Points, in no order, along strands that fork, close into loops and pass close to each other.
In the rows, 128 means zero.
Points whose rows are less than 47.9 apart are linked; no others are. Some points are linked to none.
sozim: [142  92 109 205 176 102 180 182 133 148]
Vinat: [ 64 114 102 130  89 138 144 140 131 166]
rola: [ 63 113 117 117 105 151 146 117 129 157]
gil: [124 121 101 147 119 123 140 137 136 165]
nug: [102 113 199  90 146 143  73 112 133 108]
vata: [111 123 166 105  81 133  78 167 148  93]
Dop: [ 94 111 113 123 123 168 127 141 147 164]
somer: [104 106 113 126 127 180 111 163 161 165]
rez: [136 142 166  97 135 143 113  88 127  93]
Gaku: [101 105 105 137 101 159 112 181 160 173]
Rit: [193 169 121 133 121  87 138  92 114 102]
nideg: [159 138 136 124  76 133  89 176 158 113]
lugus: [141 109  99 179 169  99 170 128 116 155]
Bar: [ 74 154 145 106  74  94 142  92  97  86]
vusok: [ 49  99 172  98 116 146  88 140 131 123]
Kes: [163 145 140 104 144 156 108 116 135 105]
bipu: [ 99 117 159 107  89 144  87 161 149 109]
boga: [ 68 108  86 150  89 119 152 152 133 183]
fopu: [ 53 113 115 124  75 145 117 173 140 143]
luf: [165 151 129 115 134 137 122 107 128 111]
Duser: [146 130 103 169 148  75 178  86 106 144]
foleg: [ 96 119 120 102 188 187 144  87 117 149]
gez: [169 136 116 134 120 140 103 163 152 134]
Kogu: [176 104 103 145 214 106 173 131  77 138]
Senod: [ 89 112 101 117 174 177 152  96 124 172]
tef: [166 114  98 152 200 108 166 126  91 144]
Vuke: [143 130 156 102 123 154  94 131 146 102]
tila: [122 130 109 119 161 152 147  94 120 149]
Tabo: [ 79 117 195  91 127 123  84 106 118 105]
Bize: [220 165 119 121 152 112 117 125 112  98]
feni: [208 165 119 124 149 101 130 104 107  99]
koset: [108 139 160 107  64 110  88 160 134  80]
zed: [101 124  97 138 141 124 170  83 115 169]
zasuv: [ 87 154 156 103  72  92 128 101 100  75]
Pagut: [162 143 118 101 185 154 139  95 103 120]
koro: [125 131 128 116 126 156 122 123 139 137]
rup: [ 92 146 123 119  60 104 129 139 119 105]
puv: [152 153 126 115 133 127 140  84 117 115]
pimar: [143 152 165  94 150 139 126  65 113  86]
baf: [126 136 117 132  71 116 118 159 141 133]
fuba: [160 111 107 184 174  88 170 144 113 140]
rap: [151 122  93 145 188 122 158 113 103 152]
bovan: [129  90  94 190 162 121 144 187 149 179]
Fufi: [ 75 142 135 108  86 114 151  92 105 113]
Gelu: [157 103 112 198 177  93 180 170 122 138]
vudu: [170 139 150 113  99 143  82 161 158  96]
ful: [129 137 162 102 116 142 112 108 136 100]
bufef: [193 163 133 123 103 109 110 126 135  96]
nepef: [167 135 121 137  90 132  93 182 160 130]
zuzam: [171 150 114 149 101  83 137 122 127 127]
did: [127  95  98 185 136 116 137 187 154 182]
taz: [115 127 126 111 147 165 130 107 132 139]
sezan: [165 157 137 120  79 104 115 129 135  99]
nuzu: [147 126 124 111 163 177 106 141 140 133]
fibad: [ 95 104  91 161 102 120 139 168 145 185]
linur: [162 130 134 111 146 174  88 155 152 119]
Nepel: [121 122  96 153 157 112 169  94 114 164]
lika: [ 64 113 135 111 100 153 125 132 134 138]
sipin: [190 145 116 177 143  55 167 108 106 112]
tolid: [ 94 140 173  97  94 108 112 104 114  83]
sapim: [ 73 110 171  99 105 142  91 142 136 112]
Zonud: [214 168 130 125 118 110 107 128 131  92]
pazag: [174 133 109 161 109 101 116 169 146 143]
dis: [ 83 127 113 120 105 136 153 101 124 152]
tona: [186 145 137 113 132 155  86 155 150 104]
sefud: [120 119 190  91 158 157  79 109 137 101]
nul: [148 130 118 128 124 148 111 148 149 139]
tamis: [ 49  93 162 100 129 166 107 128 136 139]
zib: [ 82 134 126 112  94 125 149  99 118 129]
bima: [138 127  96 127 182 145 149 106 112 154]
sif: [127 122 175  93 172 170  90 107 134 103]
Nezu: [ 77 107 106 131  83 153 115 180 153 164]
Vom: [ 58 111 133 113  86 150 109 164 140 133]
Der: [143 158 142 104 135 129 144  66 111 102]
Soti: [186 125 112 180 174  78 165 142 107 119]
Zer: [128 130 156  90 185 176 116  89 118 109]
Kofab: [131  85 100 199 181 117 168 181 135 167]
Deko: [ 93 128 181  97 105 119  98 112 121  92]
nudo: [114 125 134  96 187 183 133  86 115 130]
Ruzo: [117 102  94 172 114 120 132 181 155 186]
devid: [154 154 152 110  69 108 106 131 134  82]
pinef: [130 149 172 101  67 101  91 136 128  67]
kelo: [171 140 111 171 145  65 170 100 107 126]
Vina: [ 84 127 101 129 120 121 171  83 114 163]
Boloz: [128 122  97 165 153  88 183  85 106 156]
fos: [203 139 117 175 164  63 162 131 103 106]

A fork is a point with three links, a tip a point with one. Leave the first point through the second and follow the links. Name the first fork or tip that comes.
fopu; Vom | rola
koro; taz | Kogu
nepef; nideg | nuzu
sipin; fos | fuba

A piece is all that can be reached along the links. How many separate loops has the piece of each point below (a circle has one, a figure eight two, a Y none), and how many tips (points with one link)?
Rit | loops 0, tips 2
Fufi | loops 1, tips 3
ful | loops 1, tips 0
koro | loops 0, tips 2

Name the points in between on the shortest way along the links from the first point to the second, in order.
zasuv; rola | Bar > Fufi > zib > dis
vudu; koro | nideg > nepef > gez > nul
Nezu; lika | fopu > Vom
taz; Kogu | tila > bima > rap > tef
